Each row is a point on a landscape with many valleys, with its height.
From any point a ball rolls to the lowest of the 2 points nearest to it. It stops when none of these is lower. Distance is the straight distance between rows; heights are no part of it.
Z557: [ 12 -13  26 -22 -15  54  -3  -5 -33  23  -6   7  -8  61   3   7 -30  -1
  16  53  12   0 -57  12 -15   0  45  10 -14  15  20   3  24  11  -5 -21
  25  -8 -40   9  25  46   6 -29]  (h 90.4)
Z566: [-19  -2   8  16   6  -1 -16 -10  -8   6   2  26 -11   8 -28  33  -3 -13
  -6  20 -25  -9   3 -14  32   7   4 -10   6 -12  11  17  29   5 -11   1
  11   9  -8  -2  17  30  -5 -23]  (h 42.1)
Z899: [  5  11   1  -7  -9 -45  -7  -3  11 -24   9  -5  13 -38  26 -27  23   2
   1 -32  -5  -9  22  12 -24   0 -40 -18   7 -11 -11 -45 -16 -24   5  22
 -42 -11  56 -18 -20 -66  -8  33]  (h 57.2)
Z126: [-33 -12 -32   5  -7 -19  43  36 -32  19   7 -32  21 -19  -3 -16  -2  30
  22 -10  18 -27   1  17   2  16  19  -3  -7   5   8  29  -8  -5  -5 -22
  16   0 -35  10 -15  62   1   8]  (h 71.6)
Z214: [ 38 -19  33 -29 -11  -9  22  34 -46  34  -6   1 -15 -26  -9  -5   0  -7
 -13  -2  -3  47 -28 -23  -7  -9  17 -18  19 -13  -2  51 -13 -38 -16   8
  33   4 -12 -44  34   6  24 -53]  (h 48.6)
Z750: [  9  -7  34  11 -10  -7  -8   3 -24  17  -2  61 -42  -6 -51  60 -17 -14
 -25  23 -46  38  -4 -45  31  -8  -5 -26  27 -39  19  57  25 -21 -24  20
  23   9  12 -29  28  -9  11 -58]  (h 25.0)
Z785: [-30 -13  21 -18 -30 -13  10   2 -19  21 -16   0  21  -1  20 -18   7  19
  13  19  20 -23 -27  -2 -61  41  26  12  -4 -10  -7   5  13   2 -33  -5
 -21   7 -35  27  15  64 -10 -20]  (h 63.6)
Z443: [ 48 -12  -7  19 -22   4  53 -19 -44  10 -45 -27  21   5  18 -13 -35  25
  20 -12  45  36 -41  15 -44  -8 -10  -7  -4  -5   5 -28 -52 -13   8 -16
 -29 -27 -13  35 -22  24   9  10]  (h 34.3)
Z108: [ -8   3  46  18   4 -17 -37 -27   4 -34 -11  66  -7  16  31  38   2 -21
  -9  41 -31 -13  -4  -3  -1   9 -37 -67  14 -44 -24 -32  27   7 -27  22
 -14 -24  41 -10   6 -46  14  -4]  (h 50.6)
Z885: [-17  -9  51 -29 -46 -36  -1 -16 -20   4 -22   2  17 -40  39 -24  22  11
   1  -4  11   2 -19 -19 -93  35   6  -4  10 -22 -28  -7  -7 -11 -34  27
 -40  -2  -4   0  16   5 -13 -18]  (h 73.2)
Z763: [-35  -9   9   4  -9  21 -26   5 -11  19  48  17 -14  -9 -43  30   5  -8
 -13  15 -30  -4  12 -15  33  14  38  34   5   5  28  24  53  -6 -10  -4
  35  18 -23 -17  28  30 -17 -41]  (h 42.0)
Z902: [ 61 -21  30 -10 -18  59  13  -8 -47  15   7  -9  -6   3   2  -5 -20   0
  -1   2  35  40 -60 -11 -28 -12  41  26 -11  17  31 -26 -10 -17  16 -21
  33 -21 -22 -30  16  -8   2 -16]  (h 83.2)
Z370: [  4 -17  25  28 -13  18  -4 -13 -42 -16  19  42 -23  39 -13  40 -39 -24
  -1  48  -7  -2 -25  19  23  -4  11 -53   6 -14  17 -23  27   9 -15 -15
  14 -21   3  -4   0  -3   4 -10]  (h 86.5)
Z236: [  2 -12  -1  41 -10   2   6  -6 -36  13   7  40 -34   2 -61  63 -36 -16
 -13  22 -43  25  -8 -14  61 -22  -6 -39   9 -24  33  39  18  -9  -8   6
  25  -1  -6 -22  12   7   2 -42]  (h 30.1)
Z900: [  6 -22  -7  44 -25  -9  31 -10 -76  29  -5 -19  18 -31 -32 -14 -25  30
   7 -18   9   7 -29  -7  -5  19  10  12  -7  -7  36   2  -8 -34  10 -30
   1 -11 -31   5 -13  56 -17 -20]  (h 28.4)
Z55: [-36   5  47 -29 -37 -46 -19 -11   3 -20  -2  17  13 -39  51 -20  35  -1
  -2   3   5 -36  -5 -11 -78  29  -2  -7  15 -23 -28 -27  17  -6 -35  28
 -47   0  25 -10  13 -16 -14   0]  (h 77.0)
Z630: [-33   1 -30  36   6 -15  13 -14  -2 -13  -2  -6   9  22   3  -7  -7  11
   7   6  10 -37  11  28  17   1  -9  -1 -19  17  12 -27   8  22   7 -22
 -14  -1  -9  37 -22  41  -8  33]  (h 32.4)
Z478: [  9  31 -39  10   9 -45  11 -15  14 -34  -3  -8  10 -11  13 -18  -5  10
  18 -12 -15 -24  32  45   4  -4 -48 -55   3 -14 -16 -40 -18  -1   2  10
 -46 -19  47  12 -42 -39  10  56]  (h 67.5)
Z86: [ 19  -2 -11  37   0  16   9 -33 -20  28  -9 -21  21 -24 -18 -12  -3  17
  -3 -41  14  30 -20 -41 -12   9  23  77 -17  20  35 -22 -20 -38  40 -17
  -7  -1  -7  -7 -23   7 -24  -4]  (h 40.9)
Z141: [  3  10  28  15  10 -32 -38 -27  30 -13 -12  43  -2 -11  17  13  15 -19
  -9 -11 -35  -2  18 -36   2   3 -40 -11  15 -31 -16 -21   7 -15  -7  28
 -23  -4  47 -10   3 -48   4  -9]  (h 49.9)
Z919: [-14  -1  42 -27  11  41 -53   1  33 -20   8  36 -23  58  15  22  10 -36
 -11  52  -8 -16  -6   1  -3   1  23   7  -3   7 -20  -2  50  42 -17  -5
  12  13 -12   3  43   1   0 -16]  (h 91.3)
Z347: [-19  -7  49  25 -22  -4 -31 -19 -30 -31  25  57 -21   6  14  40  -5 -18
 -12  44 -13 -14   1   9   0  22 -17 -51  12 -32   8 -47  44 -11 -29   5
  -9 -21  30 -25  10 -45 -13   2]  (h 57.0)
Z18: [ 43  -3   3 -16  -1  17  14  12  -6 -19   9   8 -21  26  24  -2 -17 -23
   6  12   6   8  -8  24   7 -27 -22 -60   4  -3 -21 -27  -9  17  -4  -4
   6 -19  22 -12  12 -42  26  25]  (h 78.5)
Z57: [-62  -1 -42   1  -7 -38  30  38   2   7   4 -32  17 -17   7 -16  13  25
  21  -6  15 -57  21  49 -13  18  -7 -26 -14   6  -7  25  -1   9 -16 -10
  -5 -10 -22  22 -20  62   1  28]  (h 68.4)
Z335: [ 27 -24  15  40 -23  -7  26 -19 -75  31  -5   7   3 -28 -45   5 -32   9
  -6   2  -2  21 -38 -23  -1  19  12   1  11 -19  41   5  10 -41  -1 -14
  11 -17 -17  -3  -2  37 -14 -42]  (h 20.8)
Z367: [ 39  12  -9 -17  23  52 -44  -4  70 -21   0  20 -33  30  -5  37 -10 -33
  -9   2 -20  29  22 -26  48 -33 -17   9   7   3 -36  26 -11  30  20   6
  31  14   5  -6  13 -63  35   2]  (h 58.1)
Z19: [-27   6 -15  18  21  -1  -2   0   8  25  -6  -4  13   0 -34   0   9  15
  -3  -5 -17 -11  -3 -28  37  15  26  49  -7   0  20  45  11  -1   8  -5
  25  26 -36  12   7  72  -8 -31]  (h 53.1)
Z36: [-21   8 -28  28  26 -38   6  -9  39  16 -27 -32  41 -25  -5 -32  21  20
  -3 -43 -13   5  30 -30   5  24 -12  59  -1  -6   8  15 -26 -24  32  19
 -38  27  16  17 -36   1 -26   9]  (h 33.9)
Z969: [  7 -15  58 -12 -24  25 -23 -12 -18 -19  13  32  -9  29  32   6   0 -22
  -7  35  13  -3 -30   9 -43  12  16  -9   6   2  -8 -64  26  13 -17 -17
 -12  -5   7 -11  19 -30 -16   2]  (h 69.1)
Z840: [  8  -5   6  -3 -10  -1 -14  24 -13   4  36  -1 -13 -29 -16   6   5  -9
 -15 -12 -13  20   7 -25  27  -7   4   0   8   4   9  11  13 -21  -2   4
  25  -1  12 -37  19 -33  -3 -20]  (h 26.3)
Z704: [ -9  -3  10   8  -4  12 -12   8  -7 -21  15  26 -25  34   4  29 -14 -24
   1  29 -11 -10  -6  19  28 -16 -13 -56   7  -7  -7 -17  12  23 -11   1
  10 -11   8  -5   7 -12   8  13]  (h 82.9)
Z210: [-38   6 -13  46  10 -29 -16 -33  16 -12  -1   4  19  -2   8  -7   4   9
   1 -13  -9 -26  17  -1   8  16 -24  16  -9  -3  15 -29   9   2   9  -4
 -39   2  15  28 -25  14 -24  21]  (h 24.6)
Z154: [-10  13   8  22   5 -24 -30   2  12 -28   8  45 -28  -3 -13  62 -16 -11
  -4  17 -43  -1  28  -2  53 -24 -48 -84  14 -36   3  11  14   6 -11  32
  10 -18  45 -17  -1 -61  18  -7]  (h 37.0)
Z940: [ 25   9 -28   8  32   4  -6  -8  37 -18 -14  16 -18  32  -9  29 -14 -17
   7   6 -25   7  14  11  50 -33 -43 -48   3  -9 -21  16 -19  25   4  11
   9   0  20  16 -12 -19  40  15]  (h 45.8)
Z912: [ -3  -2   8  10 -12  17   0 -33   0   3  -6 -17  23 -11  29 -23  10  15
  -3 -16  33   6  -7  -5 -59   8  22  63 -17  26   1 -60 -12  -3  15 -21
 -33  -1  -6  19 -14  -9 -25  26]  (h 51.2)
Z356: [ 15  11  20   4   4 -41 -23 -17  22 -24  -5   9   3 -28  25  -9  26  -9
  -6 -25 -15  13  17 -21 -14  -2 -41 -24  19 -25 -24 -23 -14 -29   1  31
 -27  -8  58 -21  -6 -66   4   4]  (h 53.0)
Z42: [ 25  -3  21 -10  -9  24 -23  11 -11  17  42  12 -26 -29 -22  27  10 -17
 -21  -8  -7  41  -5 -42   2  -7  25  30  15  11   5   4  19 -25   6  -1
  21  -5  -3 -52  21 -42   1 -31]  (h 30.4)
Z336: [ 75  18 -29 -20  40  23   2  -5  63 -20 -30  15 -20  43  -7   3 -22 -25
  -2  -6 -19  25  21  15  35 -33 -49 -39  12  -5 -51   9 -35  30   8  18
  13  11  28   4  -6 -66  50  21]  (h 50.3)
Z790: [-34  -2  54 -15 -30 -17 -28  13 -28 -23  34  43 -18  -4  20  14  12 -15
  -8  31 -15 -26   9  11 -21  25   6 -42  16 -19   4 -19  47  -4 -34   8
  -6 -17  15 -33  25 -19 -13 -11]  (h 51.4)
Z35: [-23   8 -29  13  31  23  -9  -2  32  11  11 -30  10  -6 -23  -7  18  16
  -6 -18   1  -9  20 -21  30  12  23  76 -17  28  14  21  -4   5  32  -3
  22  28 -23   7 -10  27 -18  -6]  (h 50.2)
Z238: [-16  -4 -31  20   5   9   5  -8   4 -29  30 -22  -1  14   9  -8  -5  11
   6   0  12 -28  22  38  17  -8 -10  16 -22  35  15 -48   7  19  18 -26
  -7  -6   3  24 -23  -3 -20  44]  (h 39.1)
Z659: [ -1  11  24  23  24 -29 -25 -34  20 -13 -38  57  -9  18   4  33   1 -17
  -2  20 -37   1   0 -22  15  -1 -40 -56  14 -41 -25  -3  10   6 -21  27
 -12 -17  31   2   3 -21  29 -16]  (h 45.7)
Z560: [ 28   3 -15   7  -7 -12  15  -1  -6 -23   3  -1  -6  -1  14 -13 -15  -5
   6 -13   4   9   6  28   6 -16 -33 -49   6  -4 -12 -37 -20   2   6  -2
 -17 -13  29   1 -12 -39   9  38]  (h 73.7)
Z773: [ 17   2 -10  51   6  30  -4 -52 -11  22   2   0   4  -5 -41   6 -10   7
 -11 -24   0  24 -20 -43  13   7  21  90  -5   3  40 -15   1 -22  36 -21
   6   1 -16  -1 -12  19 -26 -22]  (h 37.3)
Z897: [-32  12 -17   5   3 -50  20  -9  25  12 -36 -41  45 -42  24 -40  20  32
  -1 -42  11  -2  29 -14 -42  24 -13  40  -2  -9  -4   8 -32 -18  16  22
 -53   9   6  16 -34   9 -24  25]  (h 38.2)
Z56: [  6 -10  58   6 -11  31 -45 -18  -4 -29  20  57 -30  41  15  40 -12 -30
 -16  53  -4  -4 -13   9  -8  12   2 -19   5  -7  -8 -46  42  14 -25  -6
   2 -11  12 -16  18 -44  -4  -5]  (h 63.1)
Z187: [-40  26   1 -22  18 -43 -22   4  57  -1 -19  -4  22 -14  27 -18  40   1
  -5 -18  -2 -33  29 -14 -17  18 -19   6   9 -15 -26  18  10   6 -10  31
 -30  18  22   7   1   6 -12  16]  (h 55.8)
Z292: [ 23   9 -17 -27   3  18  10  -2  17 -14   2 -34  14   7  28 -34  11   3
   0 -19  30   3  15  33 -24 -15   1  24  -9  34 -10 -42 -21  19  17 -13
 -15   0  17  14 -18 -33   0  52]  (h 63.3)
Z198: [ 51 -10  29 -19  -5  70   3 -20 -36  29 -10  -8   0  33  -5 -11 -22   8
  14  22  25  27 -64  -6 -28  -2  50  56 -18  16  27 -14   3  -1  20 -23
  30  -1 -40   1  15  21   6 -29]  (h 86.7)
Z611: [ 23  15 -42 -16  16  18   9  10  30 -13  19 -38   0  -7  -2 -29   7  10
   4 -24  13   2  36  39  13 -13  -9  12  -8  38 -10 -27 -23   9  34 -10
  -2  12  18   6 -25 -44  -1  57]  (h 63.2)
Z717: [-12  17 -31  16 -10 -62   8  -4  -5 -19  -2 -16  20 -39  12 -25   2  17
  20 -29 -11 -22  38  19  -6  -1 -56 -42  -1 -23   0 -33  -9 -32   5  15
 -41 -21  56   8 -40 -36  -5  39]  (h 62.6)
Z458: [ 12  -1 -25  11   1  -5 -16  10   8  -7  39 -11 -14 -31 -22   2   0  -6
  -1 -27 -17  10  29 -11  45 -22 -12  -1  -1  12  17  -6  -3 -22  20   6
  10   0  30 -22  -3 -59 -12  10]  (h 20.9)
Z895: [ 18  15  -1 -14  11  29  -3 -24  40 -18 -22 -15  20  24  35 -23  15   4
   0  -9  29   4   6   5 -42   0  -5  42 -11  28 -22 -55 -21  26  14 -11
 -28  12   3  25 -12 -30  -1  44]  (h 58.3)
Z51: [ 15  -5 -58 -14  13   6  36  35 -18  -6  41 -45 -11 -15 -23 -12 -15   7
  17 -10   7  -3  21  43  47 -27   4 -22 -14  34   4  17 -22   9  20 -21
  39   2 -10  -1 -11   0  10  30]  (h 71.4)
Z515: [-30  -7  41 -58  -7  29 -24  34  17   0  21   6  -7  39  36 -11  28 -15
   2  39  18 -36 -11  11 -47   8  41  15   1  18 -21  14  43  35 -37  -5
   7  17 -22  -1  40  24   0  -9]  (h 85.9)
Z602: [  4  -8   3 -18  -5 -34  37  32 -22  13 -15 -19   6 -16   7 -12   3   6
   8  -2   3   8 -18   6 -11   3 -10 -46  17  -8 -12  36 -27 -11 -17  16
   5  -9  -3  -6   5  29  20  -4]  (h 39.6)
Z727: [-15  -4 -34  53  -9 -26 -20   1  -7 -10  42  -4 -14 -34 -43  14 -20   3
   7 -28 -41  12  37 -12  69 -34 -28  -8 -16  -9  43  12  11 -43  19  17
   6  -5  40 -14 -23 -58 -11 -11]  (h 26.4)
Z178: [-14   8 -22  10  -4 -14  40 -23  11  10 -49 -43  55 -23  27 -31   9  42
   2 -30  30  15  16   1 -46  21  -8  50 -10  -3   1 -24 -46  -8  21   0
 -55   6   0  41 -45  19 -25  32]  (h 43.9)
Z769: [-24   9 -16  31   8  -9 -13  -7   5  -5   4  21 -12  -7 -27  30  -8 -12
  -4  -7 -34   1  17 -24  61 -11 -15 -14   3 -20  10  32   9   1   3  16
  11   7   9  -4   2   6   4 -18]  (h 38.4)
Z49: [ -4  -8 -40 -11   5  -3  46  42 -32  17  18 -47  10 -20 -11 -26   0  29
  20 -17  15  -4  12  28  25  -1  12 -14 -15  22  10  27 -30  -5   9 -17
  39  -3 -31  -1 -15  32  14  11]  (h 74.2)
Z253: [  0   4  -7  21  16 -63  10  -5   0  27 -43  -1  17 -31 -25  -6   7   5
  -5 -34 -24  25   3 -45  12   3 -33 -17  18 -38   0  55 -26 -37  -1  28
 -15   2  10  -6  -2  31  11 -28]  (h 10.5)
Z542: [ 62  28 -36 -30  35  20  10 -10  62 -21 -33 -11   1  31  13 -27  -7  -9
   2 -13  -3  18  22  27  18 -15 -36 -16   2   8 -44 -15 -40  27  25   7
 -13  16  26  22 -19 -47  23  47]  (h 55.2)
Z290: [ 22   9 -19 -19  21  54 -52   4  72 -11  30  -3 -35   6 -40  35  13 -21
 -13 -24 -21  29  33 -35  47 -27   6  53  -2  28 -22  29  -7  15  38   0
  44   9 -13 -17  14 -67  16   0]  (h 56.1)
Z948: [ 20 -14  18 -18  -6  27  19  16 -33  13 -17  -2  -7  52  -1   2 -30 -10
  23  38  12   8 -47  19   4 -17  13 -33  -3  -2   0  10  -7  21 -10 -16
  19 -20 -23  10  10  31  21 -12]  (h 93.7)
Z546: [ 10 -15  25 -47 -10 -30  31  50 -29  30  -6 -11  -2 -25  14 -24  24   3
   7  -7   1  25 -19 -19 -26   0  12 -27  16 -22 -22  62 -19 -15 -28  16
  23  10 -14 -31  33  20  28 -37]  (h 44.9)
Z961: [-43   4 -26 -31  -1 -32  27  37  16  14 -20 -23  14  14  32 -19  18  13
  27  11  15 -43   3  38 -22  10  -2 -38  -1  -1 -30  48 -13  28 -27   7
 -15  -3 -24  35  -8  65  16  17]  (h 65.1)
Z514: [-40  -1 -24  15   6   9  17   6  -1  -5  -6 -20  10  24   5  -8  -2  20
  13  24  25 -45  -1  41  -5   0  15  17 -27  28  12 -11  14  32  -4 -30
  -9  -3 -33  44 -13  70  -9  22]  (h 38.6)
Z227: [ 18   4 -23  -5   7 -28  39  13  -2   2 -22 -20  14   2   6 -17  -8   4
  14 -17   7   8   0  12  -1 -14 -25 -36  12  -3 -15  23 -35  -3   2   6
  -7  -7   4  13 -16  23  18  13]  (h 33.7)
Z734: [ 26   6 -25  16  23 -51  31 -16  11  21 -62 -15  25 -22  -3 -17  -2  11
  -5 -40  -2  34   2 -20  -2  -4 -38  -8  15 -25 -13  31 -59 -24  18  29
 -33   9  29   7 -25   3   7  -1]  (h 17.1)
Z250: [-23   7 -43 -31  21  15  10  40  34 -12  12 -35  -1  32  11 -16   7   8
  21  19  17 -49  21  57  20 -10  10 -19 -18  34 -13  21   4  47   3 -16
  23   9 -24  40  -5  38  11  35]  (h 53.8)
Z16: [-23  -5  42 -33   1  37 -54  13  20 -15  33  26 -25  29  19  12  18 -26
 -16  35   4 -22   4  -2 -30  11  39  22   0  15 -13 -26  55  24 -21  -9
   6   7  -5 -12  41 -20 -11  -8]  (h 89.0)
Z385: [  7  -6  27   3   1 -61   7   0 -20  28 -35  21   0 -37 -19  -4  12  -5
 -25 -24 -25  37  -5 -49  -7   4 -23 -16  29 -44  -1  52 -19 -44 -18  30
   0   3  11 -28  19   9  10 -49]  (h 14.8)
Z39: [ -6   7 -25  38  -8 -38  -9   3 -12 -20  14  16 -21 -23 -23  27 -19  -9
   6 -14 -42   3  30   6  57 -30 -47 -62   1 -30  19   9   0 -26   4  25
  -3 -14  44 -21 -18 -52   8   0]  (h 31.6)
Z291: [-17  22  21 -10  15 -31 -44 -15  62 -14 -22  27   7  -7  21   2  38 -14
 -14  -6 -23  -6  24 -41   2  12 -28   4  17 -29 -30   7   8   1  -6  37
 -23  16  34  -7   8 -26  14  -5]  (h 52.6)
Z391: [-44  -4  42 -50 -16  -5 -23  37   5 -18  24  24 -13   6  42  -3  28 -13
  -2  32   6 -56   0  21 -49  28  32 -23   5   7 -22   2  50  22 -52   5
  -7   2  -8 -17  40  13 -13  -9]  (h 83.1)
Z482: [ 43  25 -45 -20  26   2   0   4  59 -16   5 -24  -6  -3 -13 -22   3   3
  -1 -29  -4  11  45  24  21 -15 -34   0   4  17 -22  -9 -22   7  30   9
  -6  19  34   0 -18 -60   9  41]  (h 59.7)
Z518: [-40  14 -26  35  18 -34 -20 -21  39 -10  -3 -20  29 -16  -5 -19  15  12
   4 -29 -12 -15  40 -12  10  10 -19  41 -14  -2  15 -18   0 -18  23   9
 -41   6  27  14 -28 -17 -31  18]  (h 29.8)
Z414: [ 32 -15   2  18 -20   6  41  -8 -57  15  -7 -19   9 -17  -6 -18 -28  23
   9 -18  37  25 -33  -6 -20  -1   7   5  -1  -2  22 -22 -29 -22   4 -20
  -5 -18 -11   3  -7  20  -5  -2]  (h 20.6)
Z142: [ 39 -17  54 -29 -28  35   1  -6 -28  -7   6  11 -12  28  34  -3  -8 -20
 -10  21  31  20 -52   2 -61   6  22   3   3   7 -10 -50   1   1 -17 -14
 -11 -10  -4 -19  16 -37  -1   1]  (h 74.5)
Z129: [ 75 -19  32 -21  -9  26  24   9 -38  33 -27  12 -22  -6 -17   1 -15 -12
 -20  -3  14  64 -50 -35 -16 -28   9   1  16  -9   4  37 -33 -26  -5   9
  34  -8  -6 -41  29  -8  27 -58]  (h 52.3)
Z865: [  4  -4 -24  51  -1   4   5  -8 -17   6  14  19 -28 -11 -61  46 -34  -8
  -5   1 -29  25   3 -13  76 -33 -14 -14  -4  -6  35  37  -7  -9  11   2
  29   0  -1  -9  -4   1   5 -30]  (h 34.2)
Z9: [  7 -15  44   0 -20 -33   2   5 -38  33  -9  43 -17 -29 -32  20  -1 -13
 -27  11 -31  24 -15 -38  -3  17   4 -21  26 -44  12  49  21 -34 -27  17
   7  11  -7 -28  32  19   2 -62]  (h 19.9)
Z664: [ 13  -2 -18   0   0  66 -17   8  -2 -26  52 -19 -23  20  -8  10 -17 -10
  -7   7  14  -5  -1  26  38 -25  24  24 -23  43  13 -28  10  28  31 -35
  44  -7 -16  -3   4 -31  -4  18]  (h 50.0)
Z487: [-53 -11   7 -10 -18 -17   2  27 -25  26   9   4  17 -11  -1 -14  17  18
  10  19   1 -51 -11  10 -25  37  37   4  -8   2  13  37  42   0 -38  -7
   4  13 -40   7  18  77 -15 -29]  (h 59.2)
Z624: [ 28   2 -12 -13  -9  14  41 -16  -3  -3 -46 -28  22  16  40 -18  -7  19
  20 -10  39  20 -18  33 -48 -11 -16  -1  -7   2 -16 -38 -50   8  -2 -11
 -36  -8  -4  43 -35   9  12  41]  (h 47.1)
Z936: [-14  16 -12  22  28 -16 -22 -11  29 -24 -15  39 -17  21  -4  43  -7 -21
  -1  21 -41  -9  21   4  53 -20 -45 -64  17 -31 -23   9   9  21  -9  22
  -6 -16  22  12  -8 -22  27  -1]  (h 41.6)
Z937: [-27   3 -35  -5  27  10  23  19  18  22  -7 -38  27  -2   4 -27  11  29
   8  -9  21 -17  14  14   6   2  23  47 -22  36   8  25 -18  17  21 -14
  14  18 -27  30 -24  51 -15  19]  (h 46.7)
Z74: [-15  -6  37 -43 -35  -7  11 -15  -5  22 -47 -17  31 -16  37 -20  24  30
   6   3  28  -1 -27 -17 -93  33  27  31  -1 -10 -27  10 -18   4 -33  11
 -40  18 -25  22  13  35  -7 -21]  (h 68.5)
Z296: [-38  -1  14 -15   6  -2  -1   5  -1  27  -2   9  14   4 -13  -9  16   1
  -5   9  -9 -23 -13 -19  -2  32  38  33  -5  -1   2  40  31   2 -19   4
   9  20 -32  15  17  75  -8 -35]  (h 56.2)
Z10: [-24  14 -26 -31  36 -24  13  31  47   6 -29 -20  20  26   9 -15  21   3
  20   1   3 -28  14  11  15  -1  -4 -14  -1   1 -34  59  -8  31  -4  15
   1  21 -12  25  -7  53  23   7]  (h 61.7)
Z643: [ 59 -15  23  -8 -23  49  11  -7 -27  -1  16   0  -8  13   8   1 -19 -17
  -7  -4  32  33 -41  -7 -24 -19  20  17   1  17   7 -49 -10  -6  19 -17
  10 -21   5 -32  13 -43   3   4]  (h 79.7)
Z653: [  6  -4  21 -21  -1  52 -36  20  -7   8  56   8 -30 -14 -27  27  11 -21
 -17  14   4  18  -8 -27   3   2  51  33   4  29  17  -1  38 -10  10  -8
  43  -3 -18 -50  35 -33   0 -26]  (h 34.0)
Z887: [ 34   0 -21   1  12 -16  52  -1  -2  15 -48 -38  28 -15  10 -31  -8  20
   5 -38  21  37 -11  -3 -19 -10 -15   7  10 -10  -3  14 -59 -16  15  12
 -19   1   0  17 -27  22   8  12]  (h 25.2)
Z206: [-35  26 -22 -14  30 -19 -16   0  74  -4 -31  -4  15  15  18 -13  29  -4
  -6 -10  -7 -39  40  -4   7  12 -11  17  -3  -2 -23  32   4  31  -1  25
 -18  28   4  30  -4  25   2  18]  (h 58.5)
Z639: [ -3  -4 -13   8   2  39 -15   3   3 -39  39 -18 -20  20   1   4 -13  -7
   1  12  17 -29  16  46  20 -20   4   1 -24  43  14 -46  16  27  12 -38
  23  -3  -2  14  -6 -23 -17  32]  (h 45.1)
Z229: [  8  -6  14   7  -9  14   6 -24 -20  17  -2 -28  28 -31   5 -24   8  17
  -2 -34  31  25 -15 -22 -50  13  35  76 -11  23  12 -38 -18 -26  14 -12
 -13   5 -18  -3 -10   8 -23   4]  (h 45.6)
Z408: [ 23 -27  27   5 -19  11  17   9 -48   0   5  24 -25  40 -11  27 -41 -24
   2  45   5  17 -45  17  14 -14   6 -63  13 -14  14   5   5   3 -20  -9
  19 -25  -9 -20  13  17  15 -19]  (h 90.1)
Z530: [-39   2  26  -3 -10 -12 -38   0   5  -7  19  29  -4  -4  -5  17  16 -17
 -13   9 -24 -21   8 -14   7  16   6  -6  10 -10   4   3  45   2 -26  17
  -1   5   7 -10  21   5 -16 -18]  (h 46.2)
Z648: [ 30 -15  -3  40  -9  32  17 -20 -56  31   4   7 -12  -4 -56  22 -36   4
  -9   6  -5  21 -39 -14  31   2  28  27  -5  -3  54   9   6 -22  21 -26
  36  -3 -28 -10   6  35 -11 -40]  (h 28.6)
Z604: [-49  -1 -46 -15  22  -1  20  35  18   2  23 -44  16   1  -3 -28  20  28
  13  -8  16 -44  31  40  27   2  21  24 -24  42   6  31   1  28   9 -17
  26  19 -33  17  -9  34  -7  27]  (h 49.8)
Z102: [ 28  12 -52 -41  17  26  20  27  31 -16  13 -42 -12  20  -4 -16  -5   4
  11  -1   7  -3  23  52  31 -24  -6 -26  -5  36 -14  -2 -23  31  22 -12
  25  12  -8  11 -11 -18  16  47]  (h 67.4)
Z526: [-22  10 -25   5 -14  -8  37 -19  13  -6 -45 -30  47  -4  42 -27   5  35
  15 -17  36  -4  13  39 -61  16 -14  20 -15  -2  -8 -43 -30   7   6 -16
 -59   0  -7  53 -47  12 -17  48]  (h 51.0)
Z893: [-41   1  52 -41 -27 -22 -24   9   9 -19  16  22   1 -12  52 -11  35  -5
 -10  19  15 -41  -6   4 -81  28  23  -2   5  -3 -24 -28  32   6 -43   9
 -31  -1   5 -13  27  -3 -21  -5]  (h 80.1)
Z667: [ 34   0 -10  46   2  38  -6 -46 -23  13   1  26 -13   3 -45  36 -30  -3
 -11  -2 -13  32 -24 -38  34 -11  16  57  -7   0  48  -4   9 -19  27 -24
  26   0 -17 -12   4  12 -21 -36]  (h 33.4)
Z173: [-44   6 -26   7  22   9  18   4  18  22 -24 -25  35  25   6 -20  12  22
  12   7  25 -39   1  14   4  13  23  44 -23  21   7  33  -3  24   6 -11
  -2  16 -48  45 -17  82 -11  -1]  (h 43.7)
Z541: [ 19   7 -16  -6  15  67 -38   4  23 -12  41 -11 -27  10 -20  20  -2 -19
  -5  -4   7  19   2 -15  32 -21  26  59 -12  44   0  -3   9  16  42 -18
  52  -3 -18 -24  17 -45   1   0]  (h 53.7)
Z235: [-26 -11   7 -12  -5  21 -23  32 -17  13  55  -2 -15 -17 -12   3   9   0
  -9  11  -3 -11   1  -5   1  12  50  33  -6  31  17   4  39  -3  -3 -15
  42  -1 -28 -34  26   8 -14 -22]  (h 38.0)

For each start below, name the point where the ball stops.
Z526 => Z210
Z49 => Z936
Z229 => Z335
Z948 => Z141
Z57 => Z141
Z893 => Z630
Z763 => Z458
Z530 => Z253
Z250 => Z630
Z546 => Z253
Z296 => Z630
Z290 => Z630

Call two points neighbours if one is among the 2 nearest of the other. Go from one point of each pair to the other, from neighbour to neighbour, staying as low as possible. Name the highest point that can't be avoided.
Z210 / Z458 => Z367
Z141 / Z335 => Z49
Z458 / Z253 => Z566
Z414 / Z630 => Z526
Z335 / Z414 => Z900
